Each row is a point on a landscape with many peaks, with its height.
A climber steps from a point to whichever of its 3 nearest points has the largest rise for the distance, and stops where none of them is higher. Distance is the straight distance between rows; heights are no part of it.
nenen: [179  99 125 118 176 152  80 198 182 144  84 105 137  76 159 122 145 134
 124 119  95]  (h 53.1)
Mar: [140 135 117 159  84 144 133  91 100  78 140 132 173 154 136 116 121 110
 125 125 112]  (h 34.8)
nipo: [125 143  95 136 122  74 111  67  82 112 172 159 112 127 140 124 112 129
 162 158 164]  (h 37.4)
lupep: [171 118  98 125 178 131 129 252 156 142  52 153  84  95 119 158 135 156
 150 139  93]  (h 36.1)
luvib: [103 116 141  86 117  96 168 139 195 172 136  96 107 158 105 129 104 128
  96 115 133]  (h 37.9)
Gopir: [117 120 128 100 111 140 173 154 197 145 143  94 137 176 117 143  95 136
  84 108 102]  (h 42.3)
Mil: [160 131 108 154 156 152 101 111 101  91 149 134 166 122 139 141 115 122
 137 136 109]  (h 45.1)
tuv: [152 127 135 154 163 151  95 144 100 123 110 145 143 107 132 137 148 133
 129 135 116]  (h 31.0)
lat: [ 90 165 115 130  52  81 131  59 123 109 154 136  96 166 130  97 122 131
 190  92 179]  (h 11.9)
nuv: [114 147 128 111  33 130 144  72 146 115 147 130 129 193 149 106 111 118
 170  74 139]  (h 12.2)
turo: [124 149 136 172 143 194 131 191  95  70  79 155 154 156 120 150 135 147
 123 143  69]  (h 32.4)
kirir: [128 147 118 168 187 114 104 193 117 121  87 132 107 100 117 143 155 152
 119 128 120]  (h 36.5)
zib: [ 97 145 137 130  89 104 168 106 144 136 150 112 102 157 115 109 128 116
 118 104 150]  (h 37.1)
fenu: [102 112 157  76  84 131 193 174 204 188 107 121 111 148 115 149 115 149
 120 131 108]  (h 63.5)
Zulas: [175 111 130 141 179 157  76 178 135 127  83 131 135  67 158 128 162 129
 140 127 105]  (h 71.9)
mut: [ 83 128 157 109 110 118 188 166 158 171 105 129  96 124 104 142 137 147
 122 135 130]  (h 33.1)
Lusi: [141 134 114  96  94 101 107  63  93 110 171 180 132 143 175 125  92 128
 188 150 147]  (h 35.2)
Bul: [ 94 150 141 151 100 129 167 133 119 125 133 128 115 152 106 123 142 130
 114 116 126]  (h 26.7)
fafal: [156 142 128 167 184 180  91 172 113  79 108 152 151 145 133 154 112 144
 134 138  76]  (h 32.1)
Rofaz: [178 103 104 153 185 144  79 118  97  81 126 109 179  62 176 125 150 105
 160 124 107]  (h 27.1)
resot: [ 96 148 161 148  58 156 173 116 106 106 128 151 129 171 126 115 141 114
 142  97 116]  (h 15.4)
Lerap: [ 52 146 146 172 125  93 181 135  89 134 105 115  69  74  67 114 214 138
 129 117 177]  (h 10.5)
vaf: [103 143  91 169  54  84 145  57 106  72 145 110 147 125 137  80 150 112
 141 113 167]  (h 37.7)
livu: [ 73 131 163  87 124  74 161 144 148 176 133 130  66 129  89 129 135 127
 144 141 156]  (h 19.6)
Lan: [137 118  75  95 117  77 117  59 120 114 184 132 140 118 171 115  96 131
 156 156 170]  (h 40.0)
Lor: [155 115 100 145 189 110  73 117  87 110 129 110 136  60 151 129 153 116
 143 133 144]  (h 32.8)
Los: [159 120 124 141 149 183 114 138 142 103 132 122 170 141 138 141 110 129
 115 128  93]  (h 48.2)
fudo: [122 124 123 164 131 133 125 126 107 114 105  92 146  89 119 109 182 109
  95  98 140]  (h 2.6)
pegat: [155 115  55 125 170  89 108  68  78  80 170 147 171  75 176 114 122 132
 164 160 166]  (h 38.3)
zod: [137 147  91 175 192 120  89 143 112  81 132  94 129 112 125 145 132 125
 113 119 116]  (h 67.8)
buv: [134 114 154 141  87 202 158 158 134 110 102 134 173 149 132 127 140 124
  96 112  84]  (h 33.6)
sepeg: [ 90 128 141 107 144  67 123 106 112 170 139 128  73 102  97 113 138 119
 129 143 179]  (h 19.7)
Vagak: [135 117 114 102 168  87  88  88  94 146 157 139 112  97 131 137 111 126
 147 165 161]  (h 39.3)
Nobiz: [127 126 129 133  59 159 165  97 153 103 144 109 155 173 142 104 113 108
 106  98 118]  (h 67.7)
kuzit: [101 152  75 121  61  62 125  45 151 100 170 123 133 155 165 102 107 145
 172 127 175]  (h 35.3)
rom: [115 117  92  72 152  37 105  79 146 143 178 110  96 128 120 130  81 115
 133 163 174]  (h 67.4)
vesip: [ 97 159 139 122  80 101 140  91 121 126 155 154  90 185 130 122 104 125
 172 108 147]  (h 15.5)
futi: [172 125 151 110 131 172 108 110 124 126 159 172 154 165 153 150  75 132
 152 156  89]  (h 50.1)
mogev: [143 137  98 158 210  75  61 137  93 116 129 107 101  73 126 136 148 132
 139 138 142]  (h 40.8)
Rela: [182  97 142  94 155 182 109 135 180 150 140 130 165 131 152 141  91 134
 128 138  87]  (h 42.1)
mebe: [116 128 123 145  71 117 154  83 129 118 140  93 134 134 127  92 143 104
 109  98 160]  (h 46.8)
Vir: [148 129 129 113 199 114  93 154 145 152 124 130 122 123 114 159 108 146
 128 156 121]  (h 28.0)
Tun: [126 119 133  82 174  92 127 147 173 175 130 116 106 139 106 142 106 136
 110 145 131]  (h 18.5)
konoz: [ 95 145 134 145 136 149 154 180 138 129 109 136 118 157 102 153 122 153
 104 137 104]  (h 63.8)
ran: [101 126 176 109  53 169 193 152 159 150 123 142 124 173 139 140 121 138
 133  99  90]  (h 42.2)
divet: [115 149  69 176 158  72 110  81  87  88 150 109 125 112 120 121 129 128
 121 140 165]  (h 23.6)
kuzu: [160 131 153 135 145 193 120 168 122 126 100 176 157 141 134 147 122 144
 134 144  81]  (h 48.3)
nasu: [ 93 122 101 158 107 168 188 213 150 124  51  96 123 110 110 153 170 157
 100 114 104]  (h 19.0)
Lila: [169 121 102  94 181 122 108 108 173 128 181 120 142 155 138 160  46 137
 131 153 106]  (h 40.1)
Bel: [145 115 114 110 186 129 119 193 203 147 100  92 128 130 123 147 113 142
  96 118  99]  (h 24.9)
rikun: [114 122 167 137  92 143 152 127 105 151 106 143 123 112 121 108 167 118
 123 119 140]  (h 12.5)
Rute: [169  90 133  72 170 141 101 157 199 169 117 104 145 112 132 131 110 132
 111 134 110]  (h 38.1)
Nukiz: [102 150 122 194 117 136 143 121  73  78 109 116 138 133 102 120 162 112
 105 115 133]  (h 39.6)
tal: [134 134  99 124  70  97 122  58 109  99 162 140 145 143 162 112 114 117
 163 127 154]  (h 36.2)
gubo: [105 152 103 178  91 146 163 119 116  53 130  98 150 177 112 115 120 111
  84 115 111]  (h 24.2)
gumat: [135 113 132 125 138 111  89  77  57 134 144 152 121  77 145 116 152 114
 150 152 169]  (h 31.8)
ligi: [118 160 156 121  81 162 154 135 136 117 158 174 128 213 130 150  79 136
 138 117  88]  (h 72.9)
risi: [134 106 148 104  71 173 167 129 179 143 139 104 155 159 147 114 119 122
  91  89 102]  (h 75.2)
tebe: [129 144 120 150  77  95 119  56  58  93 148 162 133 126 145 105 145 114
 172 139 162]  (h 34.1)
Zet: [131 105 134 136 112 178 153 176 162 137  77  89 157 109 129 117 175 127
  81  88 105]  (h 14.0)
Gub: [123 115 135 163  96 174 151 151 127 106  88  93 172 113 126 103 181 117
  82  90 111]  (h 17.7)
Vuka: [ 90 134 120 146 139 136 170 175 155 138 102  93 114 131  98 145 143 141
  87 111 124]  (h 28.3)
Fopo: [127 123 149  87 145 129 158 184 180 177 116 160 112 165 109 172  86 157
 123 163  99]  (h 1.4)
lifik: [161 111  93  80 145 101 112  81 139 131 185 129 142 127 158 131  70 128
 145 156 139]  (h 40.9)
Bulad: [125 144  87 127 109  77 126  74 130 110 174 125 120 162 141 126  79 131
 140 143 153]  (h 38.0)
pidu: [145 133 102 172 104 125 122  76  75  71 134 130 173 118 133 116 141 113
 136 134 136]  (h 37.8)
karip: [113 139 119 173 138 167 141 194 116  96  76 124 137 123 115 139 160 144
 100 114  94]  (h 26.2)
bolib: [137 106 126 120 137 114 102 103  99 149 126 103 124  67 135 108 165 108
 118 128 166]  (h 20.5)
ziku: [144 107 139 131 156 131  72 117  67 148  98 140 128  43 142 111 186 115
 135 141 156]  (h 9.8)
Tumon: [109 113 170  60 108 113 145 154 163 197 119 157  93 142 119 137 115 136
 142 141 130]  (h 32.9)
moko: [115 151 103 159 138 103 128 101 114 111 148 117 119 151 108 128 113 128
 113 134 144]  (h 30.0)
Seru: [129 135 132 156 115 115 121  89  68 115 128 130 137 106 126 111 163 112
 127 127 147]  (h 31.3)
Vezi: [121  88 128  53 157  80  78 101 123 173 157 130 104  87 126 123 112 103
 137 167 171]  (h 49.8)
mova: [131 141 147 149 111 180 140 148 118 106 123 156 156 168 126 144 114 132
 119 133  89]  (h 41.8)
Mol: [132 104 182  59  93 149 137 148 154 192 117 166 112 135 144 126 116 133
 148 135 118]  (h 24.6)
dega: [125 136 150 106 131 114 110 104  96 153 149 165 104 131 126 129 117 124
 150 150 144]  (h 30.2)
Besup: [134 125 123 134 156 126 120 149 136 149 105 101 129  95 119 126 159 129
 100 115 138]  (h 14.3)
tuf: [102 102 128  60 102  67 118  86 151 172 159 100  92 106 122  94 117  92
 130 126 184]  (h 54.4)
Fela: [164  94 148  63 137 145 101 108 149 168 151 131 139 114 152 132  93 124
 138 149 124]  (h 40.3)
git: [146 135 155 100  89 145 128 109 142 145 156 161 128 181 146 137  88 130
 142 126 106]  (h 54.5)
Nad: [128  95 153  62 103 124 154 135 190 185 128 100 120 127 129 116 118 114
 105 112 136]  (h 31.5)
pepov: [131 130 105 147 145  95 112  86  98 122 143 105 123  98 122 117 144 114
 117 131 161]  (h 23.9)
Zab: [ 86 139 130 164 125 136 173 174 111 133  82 125 107 108  94 140 174 150
 111 127 133]  (h 17.2)
ref: [ 96 122 127 124 111  91 165 116 153 156 133  74 105 112 103 100 153 109
  89 103 169]  (h 22.8)
fak: [151 118 126 113 135 156 131 133 171 136 154 106 151 158 134 138  92 125
  98 124 104]  (h 42.0)
goduv: [138 145 144 114 143 128 122 130 137 144 166 164 114 176 123 158  75 143
 134 154 104]  (h 44.8)
dudu: [137 140 121 167 147 187 123 165 127  56 113 106 169 167 128 139 109 130
  99 123  73]  (h 39.5)
zemid: [ 79 169 126 154  84  93 165 103 129 107 159 129  84 180 106 121 112 132
 139 107 155]  (h 23.5)
sil: [ 97 137 142 109  63  98 128  67 109 137 149 138  91 141 133  96 143 110
 184  92 181]  (h 9.5)
Pena: [153  89 140  75 148 133  88 115 131 168 127 113 135  74 145 113 142 115
 128 141 147]  (h 33.7)
Lopi: [ 79 156 161 112  98 113 183 141 154 150 149 140  84 185 108 147 105 140
 149 113 123]  (h 16.5)
Rize: [147 112 165 101 118 167 131 148 135 169 107 154 137 117 136 124 138 133
 122 134 111]  (h 19.1)
peri: [173 123 144 117 173 166  98 141 136 141 125 154 148 125 139 152  99 140
 141 149  96]  (h 44.4)
Vezo: [103 124 159 168 100 145 158 135  82 135  87 130 130  84 114 101 212 111
 119 112 149]  (h 4.4)
vure: [151 137 113 161 192 138  91 207 156 106  95 119 114 109 134 144 130 148
 122 125  89]  (h 48.5)
Ziv: [ 99 124 143 108  71 131 180 124 177 151 139  91 121 154 117 110 128 115
  98  89 129]  (h 51.7)
nunit: [177 102 108 107 167 142  90  97 122 124 155 126 165  96 162 133 111 122
 149 150 125]  (h 42.5)
kimes: [159 135 112 137 175 148 105 115 135 105 162 134 150 155 136 158  78 136
 134 151  99]  (h 42.4)
Dobu: [153 138 119 169 172 128  83 103  49  94 130 156 148  93 133 139 147 123
 153 150 123]  (h 41.3)
zeg: [142 150 126 150 179 141 100 154 118 123 123 153 125 139 114 155 113 146
 127 151 110]  (h 37.5)
zak: [161 121 141 152 137 190 119 165 130 107  91 134 166 126 141 136 147 133
 119 120  89]  (h 53.9)
nid: [ 86 123 150 130  91 136 189 153 148 154 100 103 116 105 106 113 172 129
 104 106 142]  (h 16.8)
lutel: [ 80 156 118 115  82  65 149  78 150 128 165 117  70 164 112  99 115 124
 161 102 183]  (h 14.8)
fuzit: [ 86 148 123 167 133  81 140 102  90 128 136 116  86 118  92 107 154 126
 120 127 175]  (h 34.7)
zub: [ 91 114 157  57 152  60 110 121 138 187 142 149  69 124  99 124 115 113
 140 160 166]  (h 34.9)
pezem: [144 115 133 125 144 153 135 159 161 145 108 105 152 129 131 132 131 136
  95 111 110]  (h 29.4)
lumi: [121 140 125 126  87 122 144 101 142 122 163 125 126 177 131 129  90 119
 122 115 125]  (h 51.9)
bokif: [102 156 129 192 159 113 121 128  62 109 113 139 112 112  93 130 170 135
 122 130 146]  (h 67.9)
raba: [148 140 103 184 161 147  94 126  86  56 118 116 163 121 131 131 141 118
 128 121 104]  (h 49.6)
teku: [163 105 142  83 154 162 134 198 162 176  78 171 118 120 120 152 115 159
 134 157 106]  (h 11.4)
Tesif: [132 143 147 182 120 154 116 121  52  80 110 155 160 131 117 127 151 117
 130 134 111]  (h 42.8)
vipa: [180 117 132 149 182 179  85 174 156 102 108 121 159 111 160 140 121 129
 137 124  76]  (h 60.4)
detar: [157 111 122 135 154 159 120 205 142 144  62 134 126  89 133 137 168 147
 119 114 107]  (h 51.5)
madi: [134 116 149 112 151 127 110 156 116 172  96 147 118  89 118 124 156 132
 121 145 146]  (h 10.6)

Call two points neighbours if one is among the 3 nearest of the other. Go from one point of each pair to the other, from neighbour to neighbour, staying as high as possible. Name the lowest point that can't be avoided.
risi and bokif => Nukiz
zod and ligi => peri
zod and vipa => Mil
ligi and risi => lumi

Where does a climber stop that starts at each point below?
moko => zod
pegat => zod
kuzit => zod
Lusi => zod
